Points on a hilly landscape, in no order, each with its height.
A climber steps from a point to the highest of its 2 nearest points, and stops where none of them is higher. Distance is the straight distance between rows; heights are no part of it.
Zepon: [ 31 -12 -66  30  42 -59   9 -27   7 -48  13  32 -16 -35  25 -24  19  60
   3 -15  -7  36  24   3  33  23 -10  -7 -11  19 -89]  height 544
fevo: [-13  52 -15 -43  39 -21  20   3  26   6  10 -26  -5 -22   4 -53   9  24
  38  35  10   8 -30 -48  78 -18 -24   3 -10 -28 -58]  height 612
delub: [-10 -13 -19 -16   2  30 -19  45  29 -17   0 -63 -12 -48  37  26   7  -1
 -20   0  27 -46 -13  38 -16 -53  -7  18  -6   6  11]  height 337
dis: [-17 -51  33  52 -65 -13   7  44   1  17  15  14 -53 -12 -13  -4 -22   6
 -23 -19 -18  13  14  52  -5  29 -15  34  37  56  11]  height 214
Torip: [ 15  69  18  11  -1  57  25 -61 -77 -16 -35 -11 -57 -23  11  16 -11  13
  19 -29 -39  11  -5  12 -23 -25   0  14 -33  -1  19]  height 450
Zis: [ -3 -42 -21  11 -48  36  55  42 -44 -32 -34 -28 -24  -2   2  20  12 -53
 -28  16 -29  23 -35  33  -8  25  23  50 -15  -5  14]  height 284
togam: [ 50 -63  34 -14  34  21  18  32 -33  48 -58 -22  18  37 -53  30  17 -32
   3  -4  12   2 -14  37 -50 -23  -9   1   0 -32  95]  height 274
voko: [ 41  34 -37   4  34 -35 -18 -35  25  10  50  40 -13   2 -20 -17  28  45
  53   4  23 -37   9 -25  10  20 -17 -32  40 -10 -67]  height 478
pafa: [ 35  -2 -30 -49  70 -37 -43  -8 -13 -56  26   0  85  55  21 -30  29   8
   5  13  53 -26  18  19  -4 -11 -45 -66 -49 -57   2]  height 554
gok: [-41 -16  -8   8 -11  -5  -4  44  56 -14  -5 -42 -18 -63  48  23 -16 -12
 -16  11  -9 -10 -13  36  21 -21  21  31   3  38  16]  height 359
zeset: [-14 -16  35  46 -21 -12 -53 -25  13 -40  25  25  26 -16  16   6 -46  33
  -3 -50 -16  -8  25  33 -25  -6   2  -9  32  23 -11]  height 311
vibev: [-34  16 -34 -24   9   2 -31   5  39  23  42  15  43  39 -16  -6 -20 -57
   5  -4  30  35 -43 -14 -12  -7 -16  20  14 -13  44]  height 500
dano: [ -8   5  42 -20 -54  42  12 -24  -4  32 -50  -4   7 -22   6   0   0   5
 -13 -34 -26  -5  56 -35 -18 -13   5   1 -22  54  -9]  height 233
lon: [-19  -4  47   2 -54 -10  -5  42  -9  45  -3 -25 -60 -15 -20 -33   7  28
  50  -6 -27 -37  -2 -10  15  39   1  15  88   0 -40]  height 345
Mamid: [-28  61  -2  -7   1  37  33  14   9 -27 -12 -14 -13 -32   2  19 -28 -19
 -45  47  54 -10 -15  15  10 -35  25 -14 -22 -39 -45]  height 520
famag: [ 34  18  21  31  22  29  18 -32 -90  -8 -69   0 -22 -30  15  21   1  12
  35 -26 -34  -7  45  17 -10   0   3 -12   2   5 -27]  height 489
Vimev: [ 37  16 -28   2  30 -11 -18 -17 -58 -23  57   7   8  23 -16 -15   0  48
 -50 -43  25 -38 -16  14 -87 -20 -16  12 -18 -48   6]  height 39
vif: [-33 -41  -7  -1 -42 -45 -10  34  52  23  18  60  49   7  -3  -7 -23 -65
 -20 -23  10  11  25 -34  -3  37  -6   9  21  21  12]  height 439
resud: [-25  46  -3 -18  32  15  22  25  38 -30  19 -11 -32 -34 -18   9 -12 -28
  10  91  52 -25 -32 -18  40 -23  29 -16  24 -57 -50]  height 549
fiz: [  4  25 -32  -6  39  19  40  12  14 -38  -2 -24 -40 -45  12   1  16  17
 -63  61  50  -7  22   4  18 -32  12 -33 -67 -10 -65]  height 526
rem: [ 18   7 -56  14  15  44  10  47 -19 -75  29 -68 -54 -49  46  30   4  11
  -8  52   3 -39 -27  57   1 -32   3  24  -4 -13  37]  height 318
der: [-42 -45  21 -20   5 -30  32  27  30  16 -39  -1  24 -49 -23   1  16  -5
 -47 -22  15   0  44 -11 -32  11  32  17 -34  38 -12]  height 194
Gupi: [ 36  20  -7 -55  42   5 -32  39 -39  69  19 -40 -15  44 -34 -40  39  42
  28   8  38 -30 -23 -20 -54 -40 -37 -10  27 -59  25]  height 382
bik: [  1   0 -65  46  -5 -52  -4  -9  48  -8  10  73 -23 -46  26 -29 -28 -23
  48  -6 -13  34  -7   0  43  13   9 -13  64  10 -38]  height 560
paleb: [-44  -6   2  -4 -55  -4   5 -11  53   5   9   4   4  -7  14 -15  -5   6
 -19  18   6  16  10 -14  77  29  -4 -44 -20  48 -42]  height 162
Tiv: [  9  18  25 -28  -2 -12 -13  -3 -10   8 -37 -32  33  20  23  -3  12 -24
  72  18 -34   1  -9 -23  79  18   2   6  22 -14   5]  height 395
Nam: [  3  39 -27 -13  31 -20  40 -14   7  -6  19   3 -84 -14  -5   9   2  11
  52  20 -30  19 -48  -9  61  -8  -4  39  28  -3   2]  height 434
Midu: [ 23  19  -3  24  -2 -38 -10 -52  19 -55  60   4 -11  22  28   9   9  58
 -20  -6 -16 -25 -16  14  38  21 -15  -3 -35  40 -20]  height 455
Rutub: [ 16 -15 -11  95  14 -11  -6 -42 -35 -30 -63  10  22 -10  18  13 -27 -23
 -30 -16 -40  45  15  70   2 -13  39 -10 -55   1  22]  height 271
vupaf: [-29  17  -2 -25 -65 -15 -10 -15  49  13  30  17   7 -14   0 -22 -11 -22
  58 -10 -12 -52  -7 -73  27  42  29 -29  60   5 -42]  height 512
ter: [-38 -29 -18   1   1  -4 -15 -20  32  -4  -4  -9  57  -6  23 -13  11  17
   2  32  20  29  42  -1  81  17  -6 -57 -14  41 -74]  height 157
Pude: [-15 -41  16  42 -10 -13 -12  16  29  18  -5  39  66  19 -15   7 -26 -60
 -44 -23  29  35   6  26 -18  18   2  -6 -26  17  16]  height 389
gabu: [ 48 -42 -43  38  -7 -11 -33   0 -13 -28 -14  39  96   8  43  14 -19 -41
  24 -61 -48  26  49  -8 -36  19 -13  11   0   0  -8]  height 383
Zug: [-22 -32  30 -27 -19   4  18  44  49  -6  -3 -50 -42 -32  19  39  27  -8
  37  30 -21 -46  -9 -12  22  -5  26  37  38  32  50]  height 384
vidul: [ 45 -34  -4 -41  50 -29 -12  15   0 -43  38 -18  26  48 -19   7  28  31
 -31  34  50 -35 -19  18 -12  -8 -19 -37 -19 -50  11]  height 514
Natok: [-24 -63  68  27  44 -27 -22 -23 -30  32 -73  10  71  19 -43 -18 -22 -30
 -19 -41  16  12  46  23 -39   6  32 -10 -17 -18  35]  height 224
seso: [-43 -21   5  -2 -33 -37  24  23  30 -26 -13  39  -4 -77  16  -3 -11 -11
 -39 -35 -11   5  80 -62 -14  33  42  34   5  65 -35]  height 168
gado: [ -7  62 -28 -15  28  -4 -27 -31  22  12  39  17  -2  25   7 -13 -20  12
  35   1  15  38 -29 -16   0 -27 -30   5  13 -14   2]  height 538
bubi: [  4  44  -6 -11  20  61 -41  18 -43  23   7  -7 -14  12 -12   2  -1  11
  14  -5  39 -34 -11  11 -58 -40 -18   9  37 -79  27]  height 363
sanu: [ -7 -32 -20  68 -54 -11   2  12   4 -26  35  40 -61  -9   2  21 -25   1
 -27  -1 -44  17 -23  57  12  46  19  16  25  24   1]  height 232
Valo: [-51  54 -40 -39   3  37  13  -5  49   6  21  10   0  -3  -5  17 -25 -57
 -11   1  25  36 -65 -31 -16 -34  29  45  13 -26  22]  height 464
Lat: [ 19  19  37  -6  44  21  -1 -34 -53  39 -31  -9   0 -27 -15 -31  -7  61
  -5 -42   3  26  36  25 -59 -61 -29   2 -35  -8   6]  height 575
Misu: [ 17 -33  65 -15 -51  39  32  -6 -28  25 -14 -39 -36  47 -45  31  57  10
 -14   7 -33 -37 -16 -23 -54  18  11  38 -10  23  33]  height 90
tibal: [-56  56  51 -55  46 -25  -8 -57  28  31  18  -9  20  32 -36  -7   6  -5
  22   0  -7  25 -27 -51   2   6  25  -1 -18   5  20]  height 477
Lorir: [ -9  30  56 -49 -13   3 -21  10 -29  36 -13 -48  19  45   6 -17  17  -6
  48  -5 -18 -29 -46 -26  22  17   3  26  32 -28  23]  height 411
podu: [ 16  14 -48  27 -16 -43   6 -43  14 -52  52  23 -50 -25  12 -25   8  48
  24 -16 -24 -30 -13 -18  18  26  -2   2  18   8 -75]  height 496
korit: [ 23   1  -5  -7  31  -1   4  27 -28  10  19   6 -76  -6 -11  14  12  32
  39  -2 -24 -20 -26  33 -14 -24 -40  38  37   2  16]  height 406
dopa: [ 33  10 -39  -1  49 -23 -39   3  45  43  38  39   4  27 -54 -36  26  19
  44  40  42 -33  22 -13  11   9 -34 -85  51 -20 -54]  height 499
tuli: [ 10  -4 -25  17 -26  17 -15 -29  -2  -4  -5  11  71  23  31  28 -11 -31
   0 -62 -20 -18   2 -21 -57  12  -7  29  -7   7  32]  height 431
gug: [-19 -44  42   8  69 -39  28  12 -12 -10 -59 -12 -27 -19 -19  30  11  21
   4  27 -13  14  -7  33  28   9  32  11  15   1   7]  height 493
gifeb: [ -1 -45  22 -19  23 -26  32  27  63 -27   6 -30   9   5 -24  72  27 -21
  22  43 -21 -35 -17 -46   4   4  50  26  12  16  31]  height 410
topig: [ -1  -9 -13  27  44 -15 -27   8  15 -39 -10   7 -14 -21  34  11   2  36
   8  42  30 -27  19  38  51 -15  10 -39  38  -7 -44]  height 566
mas: [  8  26  -4  49  14  29 -16   1 -32 -45  13   3 -36  -6   7  13 -31  12
 -57   8   9  -1   3  74 -27 -24  22 -12 -28 -20  10]  height 312
Rima: [-31 -18  73 -19 -66  18  51 -17   5  20 -10  -7 -37  23 -21  31  16 -26
  -1   2 -50 -16  -3 -56 -10  31  48  35 -13  50  67]  height 100
disi: [ 49 -90   8  13  34 -10  17  46 -29  32 -69 -13  13   2   2  17  31  -2
  13  -7 -19   7  22  40  -6 -29 -25  20   8  12  44]  height 296
dupup: [ -4 -20 -23   5   5  14 -36 -29  42 -14  -9  26  95  -1  36  -8  -8 -30
  20  -9   4  27  55   5  33  -6 -15 -63 -23  45 -22]  height 151
Pumu: [ 40 -36 -12 -20  87  12   8  15  -5 -10 -41 -17  14  -1  10  11  18  20
   4  37  29  17  17  51  21 -66 -37 -43 -42  -8  53]  height 595
ded: [-29 -32  43   2 -21  24  36  28 -21   5 -60 -39  -8 -42   0  -3  16  -9
 -43 -11   3  -6  29  24 -38  -2  27  23 -20  30 -17]  height 213
tulok: [ -2  21 -30 -28  14   8 -35  -9 -12  -8  68  10  55  19 -16  -8  -4  21
 -38 -48  46 -11  -3 -13 -94 -14 -19 -13 -26 -49 -31]  height 47
Saf: [-42  16 -22 -39 -19 -16  23  31  46  21  40 -20 -18 -18  -3 -39  -5  -7
  11   6  15  28 -63 -36  41 -11 -13  51   6  -3 -40]  height 565
febaf: [ 23 -26 -18   3 -36  -1  45  29 -22 -27  -8 -22 -12  15  15  17  19 -26
  -4  34 -35  13 -46   5  56  39   2  36   1 -27 -15]  height 302
liri: [ 10 -29  36 -33  23   3   7   8  23  56   9 -34 -20  30 -47  24  48  25
  -6   6   4 -47 -15 -11 -27 -11   5   7  -1  16  17]  height 82
lura: [-37  24  -5  30 -52  66  17 -78   3   6   6   1 -29  -6   1  12 -41  -3
 -41 -36 -36  17  -9  -5 -46 -31  12  12 -35  50  45]  height 269
nus: [ -2  19  58  -1 -35  30 -20 -49 -56  41 -31 -15  13  38 -14  -6  -1   1
  43 -49 -48 -17 -17 -18 -38  16  13  19  24 -15  41]  height 441
tup: [ 62  16 -10 -19  10  44 -16  36 -74  11  -6 -21  -6 -10 -10 -29   8  26
 -20  -3  48 -17  34  22 -46 -41 -44 -28 -15 -79  -4]  height 343
datin: [-13  31  29   2 -82  90  13 -60 -16  39 -29 -11  -1 -13  15  20 -42 -12
  -5 -34 -12  -2  26 -25 -44 -22  -2   2 -51  58  15]  height 248
fonaf: [ -5  19  16 -43 -33  -4 -45  -3  12  64  31 -27  30   3  10 -46  24  30
  51 -41 -14 -17  33 -68 -20  -5 -24  -6  31  16 -44]  height 511
rosaf: [-10  85   1   7 -14  41 -26 -51   5  -7  14   0 -38  20  31  -7 -45  31
  26  -5  -9  45 -37  13  45 -27 -24 -14  -1   8  63]  height 507
gerin: [ 65  -1 -17  11   2   3  10 -22 -49 -23  -8  -6   7  10  41   9  33  27
  36 -35 -34 -23  11  17   1   7 -21  14   8  12 -23]  height 536
Diso: [ 21 -66 -21   5  58 -36  33  38  50 -32  14 -10  -4  14  -9  53  24 -13
  -2  40  12   2 -37   9  22  -9  -3  29   6   3  45]  height 445
bosi: [-13  39  23   2 -46  17   8 -48 -12 -32   6  -8 -40   8  47  22 -37   3
  39 -12 -50  24 -50   6  66   9  27  -1   4  -4  69]  height 483
moban: [ 33 -21 -20 -17  50  -3 -17  25  24  58  -6  14 -12   6 -29  -9  39  16
  39  34  30  -6  25   0  25 -32 -38 -46  21  10 -16]  height 525
Domim: [ 19  -7 -24 -73  34  34  44  13 -16  16 -26 -36  31   5 -14   0  42 -17
 -21  25  38  -1   4 -26 -23 -38 -12  -4 -59 -25 -21]  height 61
Vade: [-54  38 -39 -32  -7  19  32  -8 -10  -7  -8  23  28 -19  10   9 -32 -77
  -3 -23  -9  39 -41 -67 -13   0  31  38 -12 -33  -1]  height 426
Kis: [ 21  -2 -54  -6  28 -24  39  17   8   5  13  50 -11   2 -21  33  -3 -45
  16 -18 -21  20 -30 -36 -29  15  10  61  39 -12  27]  height 459
kivod: [ 29  32   3  17  14  37 -25 -11 -37  13 -30   1  28  28   9 -18   0  20
  -9  31  37  21  64  32  44 -19 -65 -73 -26   2 -27]  height 648
Zop: [ -7  22   5  23  26  -6  25 -21   5 -71  -3 -19 -40 -11  33  53 -31  -5
  28  22 -56  15 -61  23  32   0  54  30   8   9  79]  height 456
Gona: [  3  48   5 -49  57 -36 -39 -66  13  12  28  10  56  39  12 -26   9  28
  46 -10  -8  25   4 -19  24  -2 -25 -23 -13  18  -1]  height 508
Tek: [-58   5  56  -8 -40  42   9  -5  29  33   8  -3   7  33 -44  -4 -13 -43
 -39  28  41  47 -34  -7   6  -4  11 -13 -36  16  29]  height 330
dokob: [ -1  35  12 -17   8  32   4 -18  -8 -33   0 -25   0  21  -6  46  -1 -35
   3  14   7 -48 -50 -17 -19   8  44  10  19 -49  25]  height 390
Pafig: [-21 -15  -2  18 -30 -24  21  21  -7 -28 -10  63 -18 -49  11  15 -16 -33
 -29 -55 -34 -16  44 -39 -40  38  41  42  16  42  22]  height 147
Zoka: [ 13 -54 -17  41 -19   3   7  62 -30   4 -59 -21  16 -32  47   2   0 -30
   6 -18 -39  25  35  45  20   2 -12  40  13  19  24]  height 320
vikab: [ -9  42  21  34 -10   2 -58  -9  -3 -37  16   1  30  11  32  -2 -35  15
 -23 -23  19 -13 -16  52 -21 -10  -4   0  11 -28  -2]  height 334
fesar: [-16   2   6  36 -31 -14 -42  23  11   0  26  22 -37 -48  -1 -28 -29  16
  41 -18   8 -48 -12  25  12  15  -2 -18 104 -20 -49]  height 367
Veza: [ 24 -45 -16 -19   5  -8   8  61 -13  31   0 -22 -13  -5 -43 -21  35  21
 -26  10  49 -49  -1  11 -41  -3 -20 -10  23 -51 -57]  height 432
kir: [-13  14 -30 -25  65 -51  -7 -15  20 -20   1 -20  15 -36  31 -41  18  62
  29 -10   0   7  13  -2  38 -19 -16  15  -1   8 -67]  height 597
fev: [ 25  13  45   0  14  61  30 -20 -55 -37 -29 -27 -45   4 -16  44  26  -2
   2  33  -8 -55  -6  25 -22   7  32 -14  -6 -23  27]  height 415
Nuzi: [ -6 -49  50  73  25 -33 -18 -33 -27 -11 -70   6  68  -5   0   1 -37  -3
 -30 -47 -27  22  53  31 -21  22  35   5 -25   8  31]  height 245
sez: [-27 -14  34  29 -78   5  15 -22  28  33  -4  36  -8  -6   3  -4 -29 -14
 -22 -26 -34  65  24   4  27  18 -13 -17 -33  81  44]  height 181
gigu: [-36 -17  23  11 -60  22  -2  10   8  30 -15  -9  53  29  -6   5 -12 -51
 -56 -16  44  42  -9  19 -45 -13   4  13 -45  -4  19]  height 355
Nagab: [-50 -13  -6 -13 -87 -20  10  22  45  14  22  56 -10 -18 -12   6 -38 -56
  10  -1  -3  -6   0 -51  39  46  24 -17  59  12  -8]  height 474
kon: [-37  46  53  -7 -41  55 -17 -39  26   8  27 -15  -6  60 -20   9 -33  -9
 -39  11  31  14 -53   6  -1  -7   8  -6 -16 -11  45]  height 315
bis: [ 20  48  26 -25  -3  22  17  25 -24  18  -4 -11 -73 -14 -29  -7  29  30
  -1  43  34 -33   2   0  17  -2 -14 -21  14 -18 -31]  height 379
zav: [  9 -26 -14  -6  -8   6  39  14 -20  15 -15  34  -8  33 -34  54  -5 -72
  28  -1 -46 -14 -36 -44 -31  35  38  49  59 -20  54]  height 414
Lav: [ 10  -6  34  22 -38  23  17 -24 -53 -37  17 -28 -29  38 -12  -2  15  30
 -67 -21 -25   9 -21  42 -40  28  -7  40 -41   1  25]  height 270
Ziso: [ 14 -32   4 -83  44  -5  29  13   1  43 -47 -40  48  -7 -16   9  64 -12
  22  17   9 -15   8 -52 -36 -23  29 -29 -32 -14  -4]  height 67
mudod: [ 43  52  15  -3  -9  68  40   3 -62  -9  -9 -13 -94  10 -29   9  17  26
 -24  57  18 -24  15  13 -15 -14 -14 -14 -23   0  -3]  height 394
vibem: [  5 -26 -50   1   8 -16  17  42  23 -14  25  -3 -34 -33 -22  -9   6   9
 -21  27  38 -38 -31  27 -20 -22 -18  16  15 -54 -62]  height 467
rusu: [ 20  -7 -55   2 -13   2   1 -36  26   2   5  33  77   7  47  -2  -4 -55
  23   6 -16  60   9  -9  38   0 -36 -33 -56  38  -2]  height 145
sepez: [-28 -27  46  59 -34   2 -33  -3 -13 -26 -29  26  42 -31  20  16 -45  10
 -26 -47 -27   2  73  12 -12  26  26 -22  13  51 -22]  height 286
Ritip: [ -3 -10   6  15 -86  13  12  -8  27  23  26  11   4  15  11 -23  -3   7
  -4 -10 -15  39  12  -1  37  11 -42 -22 -29  50 -16]  height 170
fov: [  4   9 -60 -32  51 -20 -28  -7   2 -25  29  -8  61  17  26 -52  34  -3
   8  38  41  20  15   8  46  -1 -59 -30 -53 -24 -63]  height 596
fivab: [  6  18 -10  67  -5  -3 -24 -19 -29 -20  10   9  -9  -9  35 -28 -30  49
 -29  -3 -13  40  29  53  64  13 -32 -37 -14  33 -61]  height 589
diteg: [-33  27  18  18 -73  43  22 -47 -18 -23  28 -13 -29  36  -2  16 -32   3
 -74 -24 -21  15 -41   4 -31  14  23  25 -32   4  27]  height 293
beb: [  0  20 -23 -58  26  11   4 -10  29  14  42 -10  38  17 -16  -3  27  -2
 -32  13  54 -13  -9 -53 -42 -39  -8 -34 -39  -1 -34]  height 55
Pozu: [-46   8 -14  27 -53   5 -15  39   2  -3  21  34 -87 -56   1  -4 -52 -22
  47 -19 -28 -10 -17  37 -13  14  -5  21  88  14   1]  height 393
gido: [-21  38  29 -12 -33  -6  16 -11  23 -15   9  22 -54 -12   5  13 -31   2
  55  -6 -39  11 -62 -35  42  15  33   3  49   5  27]  height 458
daki: [ 17  17  52 -20  25 -13  14   4 -55  10 -26 -12 -28  50 -55 -25  36  39
 -31  45  38   0  28   5  19  22  -6 -38 -22 -55 -47]  height 362
fisut: [ -30   -9  -27   65  -52  -24   -4   -2   19  -24   17   18  -39  -40
    3  -60  -32   42  -21    9   18   26   15   28   61   42  -25  -24
   23   -2 -101]  height 654
segez: [-30  -1  20  -4 -75  -4  37  13 -27   9   1  18 -96 -29   0   6 -39 -21
  29 -18 -54  22 -21 -13  29  31  30  19  57   0  16]  height 429
Zev: [  1  81 -14 -36  37  -6  11  -2  24 -30  56 -16 -43  -1   0 -11  -2  32
  -3  72  44 -12 -30 -14  48 -30 -14  19 -19 -50 -17]  height 577
komu: [-56  10  39 -22 -24  16  38 -14  31  25 -14  19 -42 -15 -21  20  -7 -27
 -18 -20 -32  -2  -1 -76 -45   8  53  57   3  37  81]  height 111
sak: [-14   1  27   4 -18 -16 -57  15   4 -41  26 -28  43  42  24   5  -1  19
 -20 -13  35 -47 -43  37  13   8   0  21  21 -38  20]  height 353
Lepe: [ 35  23 -67 -40  54   4  -5   5  11 -51  20 -20   8   1  24 -29  14  38
 -18  78  73 -25  48  -4  34 -20 -33 -55 -49 -20 -51]  height 562
Fon: [  1 -19  -3  42 -32   1   1  18 -24 -63  42 -32 -68  10   6  15  10  23
 -26   1 -27 -34 -44  63   4  42  -2  21  -5  12  13]  height 249
raku: [ -2 -30  50   4 -44   0 -60  33  -1  36   8   1  86  35 -16   6   7 -25
   7 -41  -7 -39  39 -33 -62  29  24  -9  36 -10  25]  height 553
Puzer: [ 36 -17 -27  -9  13 -47  32 -12 -13  -5   7   7  20  39 -22  -4  22  -9
  16  18  -3  -1 -39 -16  29  41 -11  19  12 -39 -41]  height 319
deto: [-22 -13  32  14  27 -31 -12  21  14  15 -31  21 -14 -20   0   3 -13   7
   9  11  -2  16  19  19  41   3  19  -2  52   7 -17]  height 530
tez: [ 26 -71 -44  18   3   1  -8  51  -4   7 -61   3  83 -38  59   2  -6 -32
   3 -32 -30  36  70  -3   6   0 -16  23 -15  33  -1]  height 346
Fubed: [-10  54  15 -35   1  21 -27 -16 -24  88  22  -5  -1  21 -46 -39  20  38
  46 -37 -13  26  12 -58 -41 -11 -24 -10   7   2 -38]  height 479
nopo: [  4  -9  46  16 -17  10 -45 -32 -14  45 -20  35  64  37  -6  19 -12 -45
  36 -56 -32 -29  24 -42 -66  29  16   7  32  18  63]  height 491
bulov: [-13  20 -20 -38 -47  -1 -33   4  49  44  17  -1  43 -30  11 -28  29 -27
  59 -28 -10 -43  17 -95 -16  14   3  -2  40  20 -48]  height 550
zomi: [ -3 -25 -31  54 -33 -16  25 -14  -8 -12 -26  34  20   3   6   7 -25 -71
 -49 -23 -44  85   8 -14 -12  22  25  56 -43  11  66]  height 121
vome: [ 18   5 -62  13  -9  -1  22 -35 -14   5 -13  45  65  25   5  -8 -23 -92
  -6 -13 -25  79  -9 -20 -12  15  -5  12 -54   0  27]  height 136
bef: [-10 -13 -67  57  -4 -13 -18   9  36  -5  14  29 -27 -46  14 -24 -23   5
  -3  42  24  18  -1  34  52  -2 -11 -35  39  -5 -66]  height 602
kifif: [ 33  20   5  -8  21 -32  20 -12 -46  26  13   9 -23  34 -35 -31  31  49
 -19 -13   4  16  -5 -14   9  19 -25  21 -21 -18 -58]  height 341
rivud: [ 15  17   5  17  44 -24  -4 -45  32 -52  16  -1   2  25  22   5  11  62
 -36  38  11  -6  14   8  59  20  -3 -44 -58  39 -42]  height 430
Lozos: [ 32 -14  -7 -40  43 -37 -30  46  -9  45  31 -28  -6  20 -46 -64  50  53
   9  11  51 -60  -6  -8 -51 -24 -24 -40  26 -67 -27]  height 403
lom: [ 62  16  18 -14  53   4   4  -7 -19 -12  39 -13 -54  42  -8  25  32  62
  47  47  -5 -46 -31   0  24 -10 -28  11  18 -15  61]  height 381
tesok: [ 24  41  20  46  13  20 -24 -31 -57 -24 -33   5   1  19  24 -10 -15  22
 -18  34  -4  43  18  50  67   6 -18 -45 -38  -2  -3]  height 606
Nipi: [ 16 -49  24 -52  27 -18  -9   1   1  67 -14 -19  60  40 -56  15  63 -11
  -3 -18   2 -29  13 -28 -50  16  17 -26  -9   1  25]  height 74
mesef: [ 43   4 -40  82  56  -3  -8  -9 -40 -77 -29 -15  -4 -11  26  24 -15   4
 -62  23 -17   4  11  94  -4 -18  51 -33 -50 -23  19]  height 292
kos: [-15 -39  38  15  27 -27  25  12 -20 -63 -42 -34 -48 -40  15  37  -5  -5
   4  21 -48  -9 -28  55   0  18  49  58   5  20  66]  height 449
vuni: [ 12 -23 -55  65 -14 -28  18   3  12 -31 -28  53  17 -28  42  15 -22 -49
  -5 -23 -60  58  42   1  21  21  34  10 -21  51  38]  height 107
minuv: [-45   8   9  -4 -15 -22  10 -25  45  14  16  70 -28 -39   5  29 -38 -18
 -23 -50 -34  -3  20 -46 -45  20  34  26  15  73  53]  height 127
Zodu: [-53  15  43 -43  20 -45   3 -12  52  43  16  27  10  22 -46  -3   8 -26
  33  22   7  37 -11 -60  29  29  37  -9  11  32  -6]  height 451
Bes: [  2   7 -54 -10  -1   0   9  41   0   2  30 -29  -4  -3  12 -44  17  -4
 -31   5  43  15 -43  -3  16 -15 -44  41 -30 -54 -48]  height 513
roguf: [ 10  45  17 -38  42   6   6 -52 -34  70 -30  13   4   9 -28 -30   3  15
  32 -34 -13  28  16 -17 -39 -33  -8  -1 -25  -5  11]  height 521
Lizo: [ 15 -70  -5 -23  63 -38  19  36  38 -16   6 -34  11  16 -31   9  34  36
 -30  51  41  -3 -12  21  16  -9   2 -19 -31 -23  -4]  height 481
Lamik: [ 55 -32 -42 -42  86  -7   1  41  11  30   1   4 -14  20 -13  -5  18  30
  18  33  55 -20  14  25   1 -73 -49 -66   4 -26  41]  height 556
diref: [-15   0  14 -12   0   7 -30  20  38 -39  20 -35  27  25  15  32 -20 -33
  -2  14  29 -52 -66   7  -3  -2  39   0  42 -33  37]  height 372
galan: [ 53  -3  -6   4 -12  36 -27 -24 -30  -7  11 -11  49  27   8   0  25  24
  -2  -3  10 -36  27  -5   8   5 -35 -47 -32  -3 -30]  height 593
Pib: [-37 -35  24 -32 -29 -38 -40  41  44  51   3  12  92  11  -8 -18   8 -41
  -8 -28  13 -14  33 -45 -44  36  13  13  21  22   8]  height 492
Fafem: [ 25  21  21 -10 -14  45 -51  51 -56  32 -10 -27  56  12   0 -50  20  30
  -4  12  68 -24  53  12 -46 -29 -60 -40 -16 -50 -52]  height 327
Nezor: [-15  -7 -69  14  21 -75  27   0  61 -13  31  59 -27 -26  -5  -2 -16 -28
  36   4  -6  36 -34 -13  16  15   4  38  50 -19 -24]  height 518
tovo: [ 41  -4 -11  19  68  35  -8 -16 -44  15 -60 -10  -7 -42  25  10 -21  23
  25 -15   1   8  36  51 -19 -81 -19 -26 -23   1  53]  height 658
diben: [ -43  -41   42   39 -109    9   19   24   12   35  -12   21  -39  -26
    7   -6  -32   -5  -29  -26  -35   34   55   13  -12   12  -12   18
    1   88   23]  height 196

Two climbers start at each pair of points below. Name the first point that both come to, or write -.
Rutub / disi: -
sepez / Nuzi: vikab
bubi / tulok: -

Call two points neighbours if one is among the 2 nearest of the other. Go from one point of each pair to the other, from neighbour to neighbour, staying as high as possible. Name the lowest point that can't be avoided.
raku / bulov: vif
tovo / bulov: Fubed
kivod / gado: Zodu
fevo / tovo: voko
fevo / fov: Mamid
fisut / kivod: fivab

Where does a climber stop that starts at each point below?
togam: raku
tup: fevo
Domim: diteg
